A landscape with many peaks, sampled at points; each row gives a point and its height.
A climber steps from a point to the highest of its 2 nearest points, and stops where none of them is higher. Distance is the straight distance between rows; heights are no part of it.
K584: -27, 4, -11, -22, -5, 1, -10, 13, 6, -10, 15, 22, 22, 2, -13, -4, -10, 0, -4, 3  (h 27.5)
K869: 9, -20, 4, -15, 9, -11, 6, -17, 3, -8, 17, -18, -14, 1, -2, -7, -14, 2, -9, 4  (h 48.2)
K435: 22, -15, 22, 0, -3, -18, -7, -19, -9, 19, 9, -2, 6, 11, -4, -8, -6, 19, -8, 3  (h 17.8)
K656: -8, -6, -30, 2, 6, 3, -9, -4, 2, -4, -2, -18, -19, 10, 5, -16, 10, 6, -7, -23  (h 56.3)
K108: 12, 3, -7, 6, 3, -2, 13, 6, -10, -6, -19, -11, -21, -1, 0, 13, 6, -27, 7, -10  (h 56.5)
K94: 35, -8, 15, 5, -5, -6, -8, 1, -10, 11, -16, -10, 0, -11, -1, 2, 2, 14, 3, 12  (h 20.3)
K804: 2, -15, -9, -9, 9, -19, -1, -11, 1, -1, 4, -27, -13, 12, -2, -14, -7, 5, -7, 1  (h 49.9)
K211: -12, 3, 31, -28, 11, -23, 18, -10, -4, 3, 25, 0, 12, -12, 10, 13, -1, -8, -2, 17  (h 60.6)
K831: 11, 1, 25, -8, -2, 8, 13, -7, -17, -10, 5, -27, 5, -8, -3, 8, 7, 6, 4, -27  (h 39.8)
K602: -18, 7, 25, -17, -2, 5, 24, -4, 4, -15, 17, -20, 8, -15, 1, -9, 1, 1, 5, -8  (h 40.4)
K116: 21, -19, 18, -6, 0, -16, -5, -9, -19, 10, 1, -10, 13, -4, -5, -4, -5, 12, 0, 15  (h 18.9)
K423: -8, 7, 17, -8, -13, -1, 4, 5, 8, -16, 13, 17, 18, -5, -6, -23, -12, -4, -2, 19  (h 6.1)
K577: 4, 13, -2, 33, 3, -6, 0, -12, 25, 9, 0, -9, -2, 4, 6, 6, -9, 8, 0, 8  (h 56.4)
K739: 6, -4, 9, 10, -11, -9, 24, 4, -14, 4, -11, 2, 2, -14, 0, 14, 4, 11, 9, 0  (h 42.7)
K507: 7, 3, -10, -3, 20, 17, -16, 0, 14, 0, -27, 0, -27, 0, 8, -4, 11, 7, 1, -3  (h 22.6)
K95: -3, -8, -16, 0, 12, -5, -7, -14, 7, 2, -10, -27, -27, 8, 4, -9, 4, 5, 1, -12  (h 52.9)
K245: -30, 18, 8, -11, -2, 6, 22, -8, 14, -19, 13, -7, 12, -4, 9, -17, -5, 3, 4, -2  (h 43.9)
K635: 4, -5, -8, -11, 5, 32, -25, -10, -3, 0, -11, 11, -7, 15, -18, -3, 5, -18, -6, -14  (h 29.2)
K254: -5, -16, 27, -11, -3, 0, 17, -11, -5, -3, 33, -7, 4, -5, 7, 7, -6, 16, -3, 28  (h 10.3)
K450: 5, 0, 12, 5, -5, 2, -7, 10, 7, -9, -19, -17, 2, -20, 0, 0, 15, -10, 15, -16  (h 1.7)
K687: -6, 12, 4, -9, 46, 13, -14, 1, 20, 4, -26, 5, -23, 4, 6, -5, 20, 8, -4, 10  (h 18.8)
K54: 8, -9, -8, -1, 7, 26, -33, -4, -3, -1, -27, 15, -16, 14, -10, 1, 0, -12, -3, 1  (h 27.0)
K606: -26, 5, -38, 0, 1, 14, -8, 1, -5, 3, 18, -11, 4, 18, 2, 2, 3, -9, -8, -23  (h 64.3)
K362: -21, 24, 21, 3, 4, -16, 21, -8, -9, 3, 2, 3, 12, -1, 6, 12, -6, -4, 12, 9  (h 44.9)
K955: -5, -9, 34, -10, 1, -23, 13, -10, -14, 12, 26, 3, 22, 0, 5, 13, -8, -4, 1, 8  (h 57.2)
K678: 13, 15, -12, 9, -6, 30, 9, 12, -10, -13, -12, 1, 4, -8, -2, 7, 9, -12, -1, -18  (h 43.1)
K294: 8, 0, 3, 8, -11, 7, -11, 2, 5, -19, 3, 8, 12, 0, -9, -20, -8, -11, -4, 8  (h 4.5)
K516: -5, -11, -17, -8, -9, 31, -20, -8, -3, -4, -2, 6, 14, 12, -16, 2, 7, -6, -7, -20  (h 31.3)
K400: 24, -11, 1, 11, -2, 3, -3, -1, -1, 13, -25, 9, -11, -6, 6, -1, 0, 3, 1, 17  (h 22.3)
K987: -8, 1, -17, -7, -7, 41, -10, -3, -16, 7, 2, -1, 24, 11, -9, 4, 20, -11, -12, -28  (h 33.9)
K298: 24, 5, 5, 9, -2, -8, 21, 11, -10, 2, -21, -5, -28, -6, 0, 19, 1, -11, 4, -7  (h 51.1)
K368: 4, 3, 0, 13, -9, 8, -30, 8, 14, -11, -14, 5, 9, -3, -4, 0, -1, -11, 8, 10  (h 3.1)
K366: -4, 8, -13, 5, 16, 2, -27, 14, -4, 15, -8, 19, -47, 27, -13, -8, -4, 8, -9, 1  (h 9.0)
K166: -6, 2, 8, -28, 3, -16, 9, -1, 11, -9, 22, 9, 7, -18, 6, 4, 2, -13, -3, 15  (h 63.2)
K898: -17, 11, -26, 9, 3, 9, -15, -6, 5, 7, -2, 0, 7, 7, 6, 9, 13, -11, -4, -33  (h 72.9)
K716: 12, 2, -25, 9, 1, 2, -10, 5, 11, 10, -17, -2, 1, -10, 3, 11, 0, 27, -1, -1  (h 17.6)
K757: 0, -9, -5, 15, -7, -10, 9, 8, -1, 13, -19, 6, -1, -18, 10, 21, 3, 8, 15, 4  (h 39.4)
K554: -6, -3, -8, -22, 4, -7, 2, -5, 9, -16, 21, 23, 7, -16, 0, -1, 1, -19, -18, 3  (h 65.6)
K12: -8, 20, -19, 15, -5, 10, -19, 11, 23, 0, 0, -23, -3, 3, 6, -7, 3, 13, 0, -13  (h 58.2)
K50: 24, 6, 17, 13, -6, -10, 22, 10, -7, 7, -11, -2, -10, -10, 3, 24, 9, 4, 1, -11  (h 46.7)
K808: 25, -2, 19, -4, -4, -16, 25, 8, -21, -2, 11, -6, -5, 0, -6, 6, -6, -10, -6, 1  (h 44.5)
K26: -5, -2, -30, 14, -12, 7, -16, 6, 4, 4, -4, 3, -4, 10, -7, 6, -7, 20, 1, -6  (h 16.4)
K363: -12, -8, 31, -16, 3, 11, 12, -10, -9, -18, 22, -26, 9, -9, 3, 4, 2, 10, 5, -13  (h 38.5)
K836: 4, -7, 14, 33, -5, -10, 15, -9, 2, 16, 5, 0, 9, 5, 17, 6, 3, -1, 15, 18  (h 75.3)
K743: 2, 21, -21, 25, 7, 9, -9, -6, 25, -2, -6, -11, -2, -1, 9, 3, -1, 0, -4, -6  (h 65.8)
K610: 1, -7, -13, -14, 0, -4, 2, -8, 5, -13, 16, 5, -4, -4, 3, -12, 0, -20, -12, -13  (h 68.5)
K7: -27, 17, -20, 5, 0, 10, -14, 3, 5, -7, -5, -1, 20, -4, 6, 8, 7, -2, 9, -25  (h 64.2)
K406: -20, 4, 20, 7, -2, -28, 17, -11, -3, 10, 11, 10, 19, 3, 8, 4, -7, -4, 5, 11  (h 51.0)
K100: 10, 9, 4, 36, -5, -7, 1, -9, 14, 11, -1, 11, 5, 3, 10, 0, -4, -3, 1, 11  (h 57.5)
K937: 14, -8, 7, -1, 0, -23, -6, -7, 3, 17, 19, 3, 1, 15, -6, -16, -11, 18, -15, 5  (h 16.7)
K959: -3, -14, -18, -3, 1, 4, -1, -14, -3, -13, 2, 12, -11, 6, -3, -8, -7, -18, -7, -15  (h 73.0)
K608: 10, 0, -9, 5, -1, 2, -10, 10, 31, 15, -13, -7, -2, -12, 9, 12, -6, 33, -1, 9  (h 16.9)
K195: 10, 1, 7, 2, 26, -3, -12, -6, 7, 9, -18, 24, -23, 13, -6, -15, 4, 7, -11, 8  (h 13.0)
K468: -17, -7, -37, -6, 3, 7, -13, 2, -5, 0, 7, -12, -18, 21, -7, -3, -3, -3, -6, -23  (h 60.0)
K932: -17, -5, -21, -5, -8, 15, -17, 8, -4, -14, 8, 4, 15, 6, -17, -5, -4, -1, 1, -7  (h 29.3)
K862: -14, 32, 15, 6, -1, -4, 19, 1, -8, -7, -5, 9, 16, -6, 3, 3, 0, -5, 12, -4  (h 46.9)
K21: -7, -4, -5, 14, -13, -9, 15, 0, 1, 5, 11, 6, 6, 4, 3, -6, -6, 30, 4, 18  (h 13.5)
K896: 6, -5, 5, 0, -15, -7, 21, 15, -20, -5, 5, 25, 6, -2, -1, 2, -8, -21, -6, 12  (h 52.7)
K334: 13, -8, -16, 6, 5, 14, -21, -2, 7, 2, -30, 11, -18, 0, 4, 1, -4, -2, 0, 6  (h 24.7)
K899: 7, 5, -4, 16, -12, 15, 7, 7, -3, -4, -14, 19, -4, -10, -1, 19, 0, -10, -1, -5  (h 50.7)
K691: 0, -9, 17, -3, 0, -19, 1, 1, -3, -9, -4, -7, 9, -10, -9, 2, -5, -19, 10, 6  (h 0.8)
K924: 2, -21, 5, -3, -5, -22, -2, -5, -3, -3, -2, 5, -1, 1, -3, -6, -9, -21, 7, 9  (h 0.4)
K117: 4, 9, -19, 0, 6, -8, -28, 22, -9, 24, -4, 6, -31, 20, -12, -7, -13, 7, -8, -5  (h 8.1)
K852: -13, -10, 22, -17, -7, -18, 12, 4, 15, 10, 31, 19, 12, 0, 10, -9, 5, 3, -1, 34  (h 8.7)
K967: 11, 10, -12, -3, -8, 47, -3, 4, -13, 3, -9, -1, 9, 0, -4, 18, 17, -22, -5, -24  (h 38.2)
K698: 14, -4, 27, -12, -9, -7, 20, 7, -20, -9, 8, -16, 2, -7, -15, 10, 0, 2, 3, -3  (h 42.2)
K503: -23, 14, -23, 1, -6, 9, -2, 12, 8, -13, 10, -26, 2, 9, -1, -19, 3, 14, 2, -11  (h 51.9)
K265: -18, 21, -6, 5, 2, 4, 7, 1, -3, -10, -7, 7, 15, -8, 6, 2, 3, 1, 8, -11  (h 55.2)
K342: -11, -1, 14, -15, -9, -6, 6, 11, 5, 6, 19, 25, 23, -2, 7, -15, -6, -4, 4, 38  (h 7.7)
K18: -7, -16, 21, 6, -11, -3, 18, -5, -9, 12, 23, -2, 11, 9, 10, 0, -6, 21, 6, 26  (h 11.5)
K887: 15, -6, 5, 1, 13, -24, -15, -5, 4, 23, -4, 15, -17, 18, -6, -21, -3, 13, -9, 2  (h 15.3)
K690: -8, -6, -17, 2, -8, -15, 1, 8, -6, 2, 2, 10, 2, 8, -6, -5, -10, 20, 1, 5  (h 15.0)
K748: 28, 2, 7, -12, 13, -1, -7, -1, -4, 12, -23, -20, 1, -17, 1, 13, 10, 16, 3, -6  (h 19.1)
K599: -1, -5, -9, 3, 6, 4, -3, -4, -8, -6, -13, 4, -13, 5, 1, 4, 1, -32, 1, -18  (h 64.4)
K98: 3, -4, -1, 13, -14, 7, 8, 8, -17, -3, -3, 28, 10, -2, -1, 11, -5, -14, 2, 7  (h 61.9)
K825: -15, -12, 29, -24, -2, -6, 9, -5, 4, 9, 37, 6, 9, -4, 9, 1, 8, 17, -2, 41  (h 9.4)
K629: -32, 9, -17, -15, 1, 5, 10, 0, 10, -19, 21, -18, 7, -2, 5, -16, -1, 0, 4, 0  (h 47.6)
K426: 1, -12, 6, -4, -2, -6, -1, 1, 0, -16, -10, -24, -3, -12, -7, -12, 6, -18, 8, -13  (h 1.3)
K812: 9, 1, 11, 8, -7, 6, -8, 8, 18, -10, -19, -11, 6, -20, 3, 6, 4, -2, 14, 5  (h 2.2)
K568: 17, 12, 6, -4, -10, -15, 34, 14, -21, -4, 10, 4, -1, 5, 2, 5, -8, -15, 1, 10  (h 47.4)
K489: 16, 5, -14, -2, 8, 6, -4, -1, 2, 7, -20, -16, 8, -15, 3, 8, 9, 19, 6, -6  (h 18.5)
K790: -1, 6, -4, 4, 33, 18, -22, 4, 10, 7, -13, 22, -31, 25, -6, -13, 1, 11, -9, 4  (h 10.6)

For each start below, name the point where the climber stops.
K955 -> K959
K691 -> K98
K825 -> K98
K195 -> K98
K739 -> K959
K804 -> K898
K117 -> K98
K363 -> K743
